Each row is a point on a tangle of strands that fork, close into loops and nearly touch. The rows are in no order.
(in the rows, 100 means zero)
Two points are linked if the straight distance between their rows is under 120.
j936: [ 84  92  33  84  94  97  86  99  93  96  89  69 145 119 160  93 114 119
  92 145 123 118 124  63 150 111  58]
j821: [122  82 110 148 106 131 110  94  83 118 101 125 115  61  99 117  65 128
 106  80  66  65 108 115  73  58 130]
j106: [ 90  92  85 138  45 121 102  64  90 150 139 103  82 145 115 140  98  79
 124 123  83 149  92  94 124  93 103]
j35: [ 81  59  94 128 116 123  99  74  65 149 109  98  93  76 105 126  70 134
  63  90 101  62  80  93  86  66 121]
j358: [ 74 137 135  58 164  69  85 121  88  67  71 111 109  52  84  87 133  94
  93 126 141  93  90  68  95 104 117]
j17: [103  65 108  70 116  83  96 109 111  40  75  94  86  53  71  69 162  80
  61  71 125  72  76 100  98  79  78]
j492: [141  78 118  99  86  94 124  91 119  45 106 121  62  95  52  62 110  96
 102  37  71 110  88 108 130  66  75]
j325: [137 116 108  98  90  95 100 105 122  86  99 125 135 132  86  93  47  89
 130 127 127  57 136 113  76  98 116]
j849: [109  88 117  90  98 122 147 131  98 110  73 126 147 134 126  99  95  88
 105 138 105 117 125 124 125 136 103]
j795: [ 84  92  98  51  99 128 165 133  97  99  84 107 127 138 105  84 123 101
 102 157  74 136 116 102 101 127 122]
j813: [116 116  82 132 100  85 110  84 108  98 116 107  97 117 137 128 128  87
 115  74 119 127 128  88  76 134  49]
j955: [ 62 127 128 102  62 109  83 116  96 136  75 138  65 119  55 141  95 118
  94 110 113  94  89 115 110 145  90]
j904: [115  76 123 116  83  99 113  78 109 123 129  88  91 145  91 135 115  69
 110  63  96 121 114 107  88 140  36]
j856: [108  82  74  92 107  65  67  83  86  94 139  79 105  60 123 124  82 115
  67  88 149  52 120  64 116  69  42]
j351: [ 67 102  91  96  71  90  64  67 121 131 132  76  62 140 110 108  66 101
  85  75  83 110  60  94 124 131  72]
j710: [ 83 105 116  90 157  78 154 118 110  86 130  61  87  97 100  76 106  78
  79  66  90 137  74 116  90  95  98]
j896: [ 90  98 124 113 105 129 147  87  90 113 123 115 141  94 118 114  54  69
 136 120  85  98 115 131  58 129 132]
j663: [ 83 101  76  88 119 102  77  97 139  64  89  50 109 123 146  78 114  88
 100  87 105 102  94 107 128 116  78]
j82: [108  92  71 122 114  93 165 116  73 111 114  98 106  95 107 112  96  94
 108 114  97 168 101  90 132  75 145]
j785: [ 83 142  96 132  89 113 121  89 110 102 123 159 129 109 113  90  51  92
 145  92  92 113 125 117  59 142 106]
j552: [ 87 129  69 114 104  82  86 103 118  55  92 151  80  99  76  80 122 111
 126  57 110  99 110  95 139 124  71]
j623: [ 50  89  98 112 123 130  51  82 110 106  65  77  89  85  67 117 149  77
 134  68 101  73  87  98 100  91 126]
j244: [101 103 154  73  63  94 128 106  92 127 139 114  83 123  71 134  64  70
 105 125 116 115 103 111  74 121 104]
j215: [ 93  57 103  70  92  80  85  85 107  64 102  75  53  68  58 100 124  92
  67  70 102  63  80  92  93  74  76]
j827: [ 77 122  88  96 107  98  88 110 132  72  79 146  79 117  98  62 108 124
  98  60 102 109  90 108 107 161  42]
j45: [109  97  95  86 134 123  83 114 130  84  47  80 116 106 137  64 124 110
  76  96  94  72  81 115  85 113  87]
j607: [100 110 142 120 110 130 104 107 121  98  96 104 104  93  45  93 106  77
 133  66  75  97  89 132 129 107  89]
j801: [131 139 127 104 114 116 115 116 125 119  80  75 103 141 120  63  77  85
 114 103  59 120  76 132  95 115 145]
j872: [114 103  79 131  88 105  85  83 126  82  88  74 120 128 142  72  84 103
 118  70  75 113 116 120 140  97  65]
j473: [115 117 136  54 136  64 112 146 112  90 115  50 118 125 132  98  87  75
  96 134 125 101 102 117  80 123  88]
j986: [110 115  85 113  45  71 108 104  58 116 154 115  89  90  98 148  71 108
 111 147 133 136 144  58 128  64 104]
j436: [114 130 156  79 147  73 140 131 109  99 119  69  99  97 110 103  95  92
  91  90 108 103  90 119  56 113  98]
j886: [122  68  79 109  66  95 103 120  70 117  80 122 108  77 100 126  97 146
  74 122 108 101 111  86 152  61  89]
j388: [102  99 142  87 130 112 106  93 144  95 109  91  80 135 107  56  73  77
  65  57  94  85  41 140 107 131  90]
j294: [118 112 148 110  81 138 142  96 118 102 122 109 150 128  98 100  47  38
 147 120  75 110 139 145  88 117 122]
j845: [102 104  86  62 110  87  98 113 129  51  87  70 100  98 102  31  91 112
 108 104  59 108  94 114 105  71 139]
j159: [158  55  74 113  94 114  92  74 115  99  75  84 144 143 131  99  72  97
 111  92  87  95 146  94 118  73  78]
j110: [ 96  73 118 136  99 125  72  80  82 158  98  53  73  74 124 142  95 119
  73  78  87  58  77 114  84  79 103]
j812: [ 96  87  74  85  86  87 109  92  82 106 100 104  76 121  68 110 104 119
  80 114  82 120  70  81  84  96 151]
j818: [ 56 118  55  87 137  75  53  72  96  44  68 101  78  69 115  59 135 105
  97 104  90  89  71  72  73  80 145]
j963: [ 93 103 111  65  82 100  78 103 117 115 112 139 120 111  92  67  65 135
  72 121 112  43  92 118  66 153  68]
j905: [ 99 109  75 126  89  69  95  82  64 105 163 140 101  83  68 146  56 104
 118 105 149  93 119  60 119  81 114]
j128: [ 96 128  99  99  74 111 111 104 120 115  99  68  65 133 111  85  90 100
 127 104  35 145  74 117 126  99 140]
j199: [110  68 116  94 124  96 144  92  89 112 139  59  85  95  84 119  87  78
  74  85  99 119  72  96 115  81  81]
j62: [111 132 102 113  99  88  96 128 105  94  90 133 117  97  78 131 108  79
 129 116 150  74 137  99  92 119 120]
j989: [ 94  76  92 111  53 112 112 104  44 133 132 120 107  61  91 157  88 118
  89 163 122 116 134  61 149  85 106]
j587: [156  80  69 108 117  78 116  99  99  60  81 159 118  85  93  69  90 145
  82  78 113  80 119  91 106  72  87]
j224: [111  84 125  81  90  91  64  79 123 128 134  50 143 144  85 130  32  52
 114 118 114  68  93 111 110  99 110]
j255: [ 97  69 102  79 108 122 121 102 123 109 111 101 168 137 120  76  61 103
  78 117 116  90  99 125 135 131  75]
j282: [114 100 131  70  79  95 103 135 102 110  86 122  61  99  73 124 113 129
  76 100  99  96  88 114 112 122  52]
j405: [106 112  98 141  65 102 110 104  81 127 139 108  80 122 137 155  80  71
 138 124 100 152 114 107  90 103 132]
j73: [113 128 116  74 132  73 119 124  80 106  86  94  76  62 111  82 127 135
  74 111  78 110  87 109  39  66 152]
j708: [101 101  92 126 139  93  73  97 105  73  54 123 117  63  74  79 160  89
 106  55 129  74 106 101  47  86 113]
j741: [ 95 106  68 100  91 108  70 109  88 100  99  66 141  68 123 109 105 108
 126 146 113  85 135  71 134  93  94]
j728: [133 104  97  86 141  70 129 138  98  87  83 131 118  89 113  67  98 131
  57 112 138  91 121 104  80 106  87]
j125: [ 49 111 101  51 130  93  72 116  98  65  85 113  87  76  34 100 140  87
 109  98 164  66  83  66  96 118 125]
j636: [110 100  64 121 102 113 120  81  93  95  82 141 125  85 119  94 159 118
 100  78  98 117 128  75  76 123  79]
j730: [160  56  95 121  78  71 111  98  84  39  77 114  99  77  74  55 103  87
  88  40  75 109 114  95 141  28  91]
j449: [ 85 130  88 133 117  82  64  81  81 120  73  98  50  91 121 118 172 112
  85  77  71 120  78  87  40  84 129]
j719: [121 126  76 120 106 111 110  71 125  79 108 119 129 138 115  56  67 105
 126  65  79 105 125 112  94 121  82]
j935: [ 90 136 127  74 147  60 120 128  77  72  75 106 105  53 102  87 129 122
  99 146 105 103 106  81  61  76 133]
j656: [ 58  85  88 106  76 116  82 109  66 115 122  67 118  63 118 144  81 107
 120 174 122  91 112  77 157  82 120]
j533: [ 91  91 101 117 108  81  48  97  99 104 109  27  94  62 133 127  99 108
  86  96 113  65  93  93 100  62  72]
j590: [ 99 101 113  74 126 125  64 118 115 126  40 102 121 121 111  92 141 100
  86 151 129  58  89 100  63 145 104]
j943: [ 97 110  90  64 135 130 130 135 119  65  80  94 135 115 102  25 119 104
 121 138  62 121 123 133  92 106 136]
j796: [128  92 118 104 108 111  97 125 111  70  51 127 104  60  61  62 166 102
  96  63 105  76 102 109  83  97  71]
j775: [ 67 108  47 129  94 116  89  57  83  92 128 111  46 108  89 101 150  95
 119  54 102 133  85  74  87 112 104]
j4: [113  98 155  85  78  76 114  84 107 131 153 106 111 151  76 136  61  56
  99 102 101 115 111 109  90 124  43]
j625: [108 111  79 100 106  83 107 118  76 117  76  78  57  88 102 108 144 115
  82 103  66 127  77  87  59  60 172]
j612: [110  89 129 126  97 130 133  70 118 100  81 114  76  95  49  81 113  88
 105  29  65 105  85 112 113  81  88]
j307: [ 98  94 130  61 111 134  97 135 105 125  80 123 130  84 100  84 101 114
  82 164 118  46 106 118  53 148 101]
j690: [111 104 136 116 131 129 136  99 144 131  85  78  93 127  96  50  80  79
  90  68  67 100  51 138  78 118 114]
j129: [109 132  81 106 116  95 137 107  83  92  90 134 121  69 127  83 142 144
  70 112 118  94 133  75  66 131  63]
j897: [109  80 105  73  65  92  87 134  73 115  75 113  72  74  93 119 122 160
  70 126  92 115  92  87 140  99  75]
j945: [177  82  92  98 107  86 104  92 115  81  95 104 150 134  99  96  58  80
 126 107  95  93 146  84 100  40 123]
j67: [161  69  61 113  86  70  86  90 112  53  56 113 111  88 117  60 109 100
  67  50 112  77 119  93 114  56  78]
j178: [ 65 116  99 107  88  96  45  97 101  82  97  53  84  60  74 120 134  82
 154 102  70  93  94  95 127  72 104]
j925: [ 90 102  83 117  91  97 122 130  63 131  90 106  83 120 139 141  85  82
 114 148 106 160  98 102 128  88 172]
j697: [ 88  91  70  56 128 107  82  86 109  85 100 106 100 113  57  97 101  96
  96 106 121  69  78  88  83 112 128]
j841: [ 85  67  94 118 137 118  94  87  87 111  43  89 127  55  95 122 158  84
  91  73 122  91  95  83  80  74 121]
j789: [143 109  97 127  75  76 105  97  85 133 139  69 103 143 151 139  50  71
 111 114 116 138 119 103  89  78 110]
j831: [ 83 113 124  82  89  76  92 103 125 130 117  88  69 140 104  86  46 104
  57  86  83 103  41 120 107 136  58]
j80: [131  71  98 122  88  92  86  76  90 148 128  51 119 120 129 142  35  69
 101 111 106  93  94  93 105  62 136]
j468: [105  74 119  85  65 108  81  87  91  78 121  87  56  71  42 101  98 128
 102  87  71  68 106  96  97  56  78]
j353: [100 125  78 123 105  83  91 102  77 111 106 146 121  83  98 147  77  85
 110 112 177  91 132  66 112  98 140]
j780: [ 31 133  80  90  57 127  74  76  87 128 117 105  93  97 108 134 120  98
 116 145 129 109 119  69 107 157  78]
j259: [111  88 100 140 105 104 135 100  68  98 117 102 111  62 127 111 105 100
 119  95  83 120 127 103  88  49 138]
j766: [106 106 141 101  79 112  80  96 106  96 115  60  84  87  51 121 110  80
 147  83  77  81 105 109 116  93  84]
j721: [ 24 121 128 102  75 138  78 104  72 159  90 119  52 109  80 121 129 130
  92 115  81 112  81 129  86 138  97]
j334: [ 77 104  63 127  87  94  79  75  99  59 100 132  52  82  87  83 122 110
  95  21  98  99  78  97 111  98  91]
j179: [ 92 121 108  85  96  97  90  97 131  61 124 137  98  84 106  58  82 136
  76  93 113  61  93 113  95 148  30]
j89: [ 88 104  84 123  43 106  66  80 120 141 118  83  73 170 114 108  82  96
 114 101  56 160  61  96 132 116  99]
j518: [ 79 103  69  75 123 103  78  77 112  58  65  83  84  78 118  31 110 112
  95  95  49 102  63 103  98  63 168]
j421: [ 38 102  99  88  49 129  79 103  71 135 122  97  69  92 109 140 142 123
  94 148  95 113  93  94 107 144  62]
j567: [ 96  75 102  81 129 102 121  98 105  95 131  79 134 104 116  90  51  94
  90 114  95  95 106 103 133  88  87]

How many points has the smallest loop of links through each point below? Write none if it is on no loop.
j625 -> 7
j215 -> 9
j831 -> 7
j518 -> none

A tip is a point with one link. Name the tips that can be reached along the links from each point below, in the order of the rows.
j710 -> j473, j818
j886 -> j936, j294, j775, j780
j935 -> j449
j405 -> j856, j224
j612 -> j244

A fork is a point with three links, a tip a point with one. Leave the first point through the second and follow the links. Name the first fork or tip that comes.
j780; j421 -> j989
j795; j849 -> j473
j775; j334 -> j872
j567; j255 -> j818
j904; j813 -> j766
j856; j533 -> j405
j67; j587 -> j244
j590; j307 -> j775
j405; j925 -> j856

Name the points in between on the shortest way along the links from the first point to the second, in order.
j845; j473 -> j943, j795, j849, j255, j567, j199, j710, j436
j896; j656 -> j785, j719, j872, j159, j945, j325, j62, j353, j905, j986, j989
j897; j775 -> j886, j989, j986, j905, j353, j62, j325, j945, j159, j872, j663, j45, j590, j307, j963, j179, j827, j552, j334
j4; j766 -> j904, j813, j636, j129, j728, j587, j67, j730, j492, j612, j607
j128; j533 -> j89, j106, j405, j925, j82, j259, j821, j35, j110
